Points, in no order, along strands that fork, close into loops and pass close to each other.
In the rows, zero is written as 128.
Two points are linked if the straight distance between their rows is under 48.2. Some points are linked to none.
K_693: [106 112 139  79 115  65 133 148  77 166  79]
K_655: [100 121 118 122 151 171 123  98 159  66 166]
K_907: [ 94 120 147 132 127 143 100  87 141  97 120]
K_915: [152 113 136 158 114  76 129 150 112 184 106]
K_842: [111 142 129 104 101 152 133 161 111 159 132]
K_754: [187 155 101  97 123 115 182 150  85 150  94]
K_804: [127 149 129  93 124 151 133  92 108  93  99]
K_921: [ 91 111 159 156 110 115  80 111 138 155 114]
K_367: [125 114 149 122 125  64 101  90 107 141  67]
K_866: [141 168 114  64 123 166 154 110  90  99 102]
K_759: [197 140  95 164 158 153 160 129 155  97 157]
K_423: [160 123 131 119 127  57 129 113  92 152  66]
K_568: [174 154 113 111 126 133 153 129 103 132 105]
K_947: [200 145 112 148 131 116 162 129 118 142 111]
K_366: [134 124  89 126 177 156 152 112 176  55 213]
K_179: [ 63 125 155 117 114 171  79 119 148 117 141]
K_806: [ 78 101 147 153 141 151  87  93 170  91 155]
K_229: [178 161 106 100 116 137 174 144  90 139 104]
K_47: [117 144 120 118 108 173 132 196 132 167 165]
K_608: [ 94 110 151 144 131 120  96  71 139  99 107]
K_865: [100 148 124 100 133 188 117 118 143  85 148]
K_125: [132 118 113 165 162 150 122 125 184  83 195]
K_869: [ 92 119 134 155 148 160  92 132 187  99 188]
K_74: [ 70 118 162 115 111 133  79  98 126 122 110]
K_592: [ 65 121 159 119 108 151  78 109 139 126 132]
K_234: [ 91 105 161 157 119 111  80  87 143 127 112]
K_258: [159 144 107 134 153 163 146 112 147  86 148]
K_140: [111 151 120 112 109 184 119 183 138 156 169]
K_159: [170 143 117 125 137 138 150  92 120  93 103]
K_945: [ 92 100 145 168 141 144  87 101 173 102 158]
K_450: [159 119 140 175 121  83 117 130 126 171 108]
K_816: [170 125 124 129 122  65 144 136  92 166  85]
K_729: [191 140 118 151 123 100 155 137 113 158 104]
K_659: [105  97 106 132 168 147 142  75 163  57 176]
K_413: [ 96 129 112 114 161 178 125 117 173  60 193]
K_96: [ 96 122 135 143 136 167  91 131 173 107 170]
K_14: [204 150 101 157 146 146 158 131 136 113 134]
K_813: [151 144 123 109 120 119 145 123 100 136  94]
K_528: [154 114 138 190 130 111 109 118 151 146 126]
K_801: [123 132 122 134 103 156 139 199 131 184 163]
K_795: [ 81 126 155  98 102 132  92 109 112 136 101]
K_193: [113 129  99 116 169 171 141 118 179  52 203]
K_279: [128 132 133 114 133 131 132  78 116  86  92]
K_657: [162 146  93 134 164 172 152 127 162  74 175]
K_901: [131 119 140 118 127  61 112 106  98 153  72]
K_974: [134 109  94 143 171 151 152  94 170  62 188]
K_386: [ 95 103 121 132 157 154 123  77 158  65 164]
K_691: [ 94 130 146  87 110 123 105 111 100 136  92]
K_168: [182 130 100 172 169 149 148 129 170  89 176]
K_634: [145 158 119  82 124 152 151 104  99  99  98]
K_126: [124 135 134 113 107 110 132 145 101 163 109]
K_936: [132 109 132 191 144 130 102 112 170 119 155]
K_218: [ 98 106 139  91 116  57 138 165  83 172  88]
K_943: [138 147 125  63 123 107 142  99  82 119  70]
K_189: [100 143 138  71 104 144 124 125  93 134 100]
K_154: [161 125 109 175 163 147 133 126 174  90 176]
K_246: [111 119 118 155 161 154 112 125 191  84 198]
K_698: [149 140 113  76 120  91 169 149  71 154  85]
K_969: [122 108 148 150 112  71 122 155 108 192 108]
K_158: [121 127 128 143 101 136 145 198 122 190 152]
K_479: [ 76 129 141 130 126 173  85 134 163 117 168]
K_506: [102 103 142 127 108  69 150 187  92 192 111]
K_899: [117 107 129 172 153 140 107 104 175  97 163]
K_739: [ 94 104 142 103 111  60 147 183  87 180  99]
K_261: [108 130 134 129 126 156 107 111 139 109 132]
K_832: [111 110 140 135  99  87 150 194 102 193 123]
K_280: [139 111 142 196 132 120  98 124 164 140 139]
K_143: [191 132 117 140 125  74 156 139  96 165  96]
K_679: [ 93 104 156 132 100  81 107 153 106 187 109]
K_547: [166 126 122 184 141 145 120 138 169 133 160]
K_709: [ 88 111 160 138 102 101  93 132 122 173 111]
K_690: [139 141 115  77 109 107 183 174  73 161 100]
K_572: [150 151  96 129 163 176 140 149 176  72 202]
K_637: [174 141 106  90 126  83 176 149  77 153  82]
K_554: [109 116 136 133  98 111 149 195 106 192 134]
K_334: [117 131 139 110 127 114 112  79 110 102  82]
K_840: [112 143 125  90  98 141 153 174  96 166 125]
K_241: [211 153 100 148 138 134 165 133 122 125 122]
K_805: [141 144 122  90 105 126 164 163  87 161 110]
K_390: [136 147 132 118 120 142 130 122 117 126 113]
K_818: [155 113 143 187 129  94 112 115 142 155 111]
K_863: [111 138 131 113 106 157 117 147 122 152 131]
K_336: [113 117 153 121 125  89 100  80 114 122  83]
K_920: [117 136 139 123 117 148 113 133 128 135 125]

A tip is a point with one link. Name the tips that can be reached along the links from each point below, in the order of the rows.
K_818 | K_806
K_657 | K_258, K_572
K_158 | K_693, K_140
K_869 | K_866, K_189

A piece is two or more points that can be reached from each other along the links. Count, over all rows, the pieces, the separate loops (a circle has one, a figure eight two, a Y none), the forks (points with three links) and the tips (points with one).
pieces | 5
loops | 2
forks | 1
tips | 7

Name the points in between on the shortest way along the links from the first point to the second, in order.
K_637, K_568 | K_754, K_229
K_698, K_840 | K_690, K_805
K_246, K_241 | K_125, K_154, K_168, K_759, K_14
K_386, K_366 | K_659, K_974
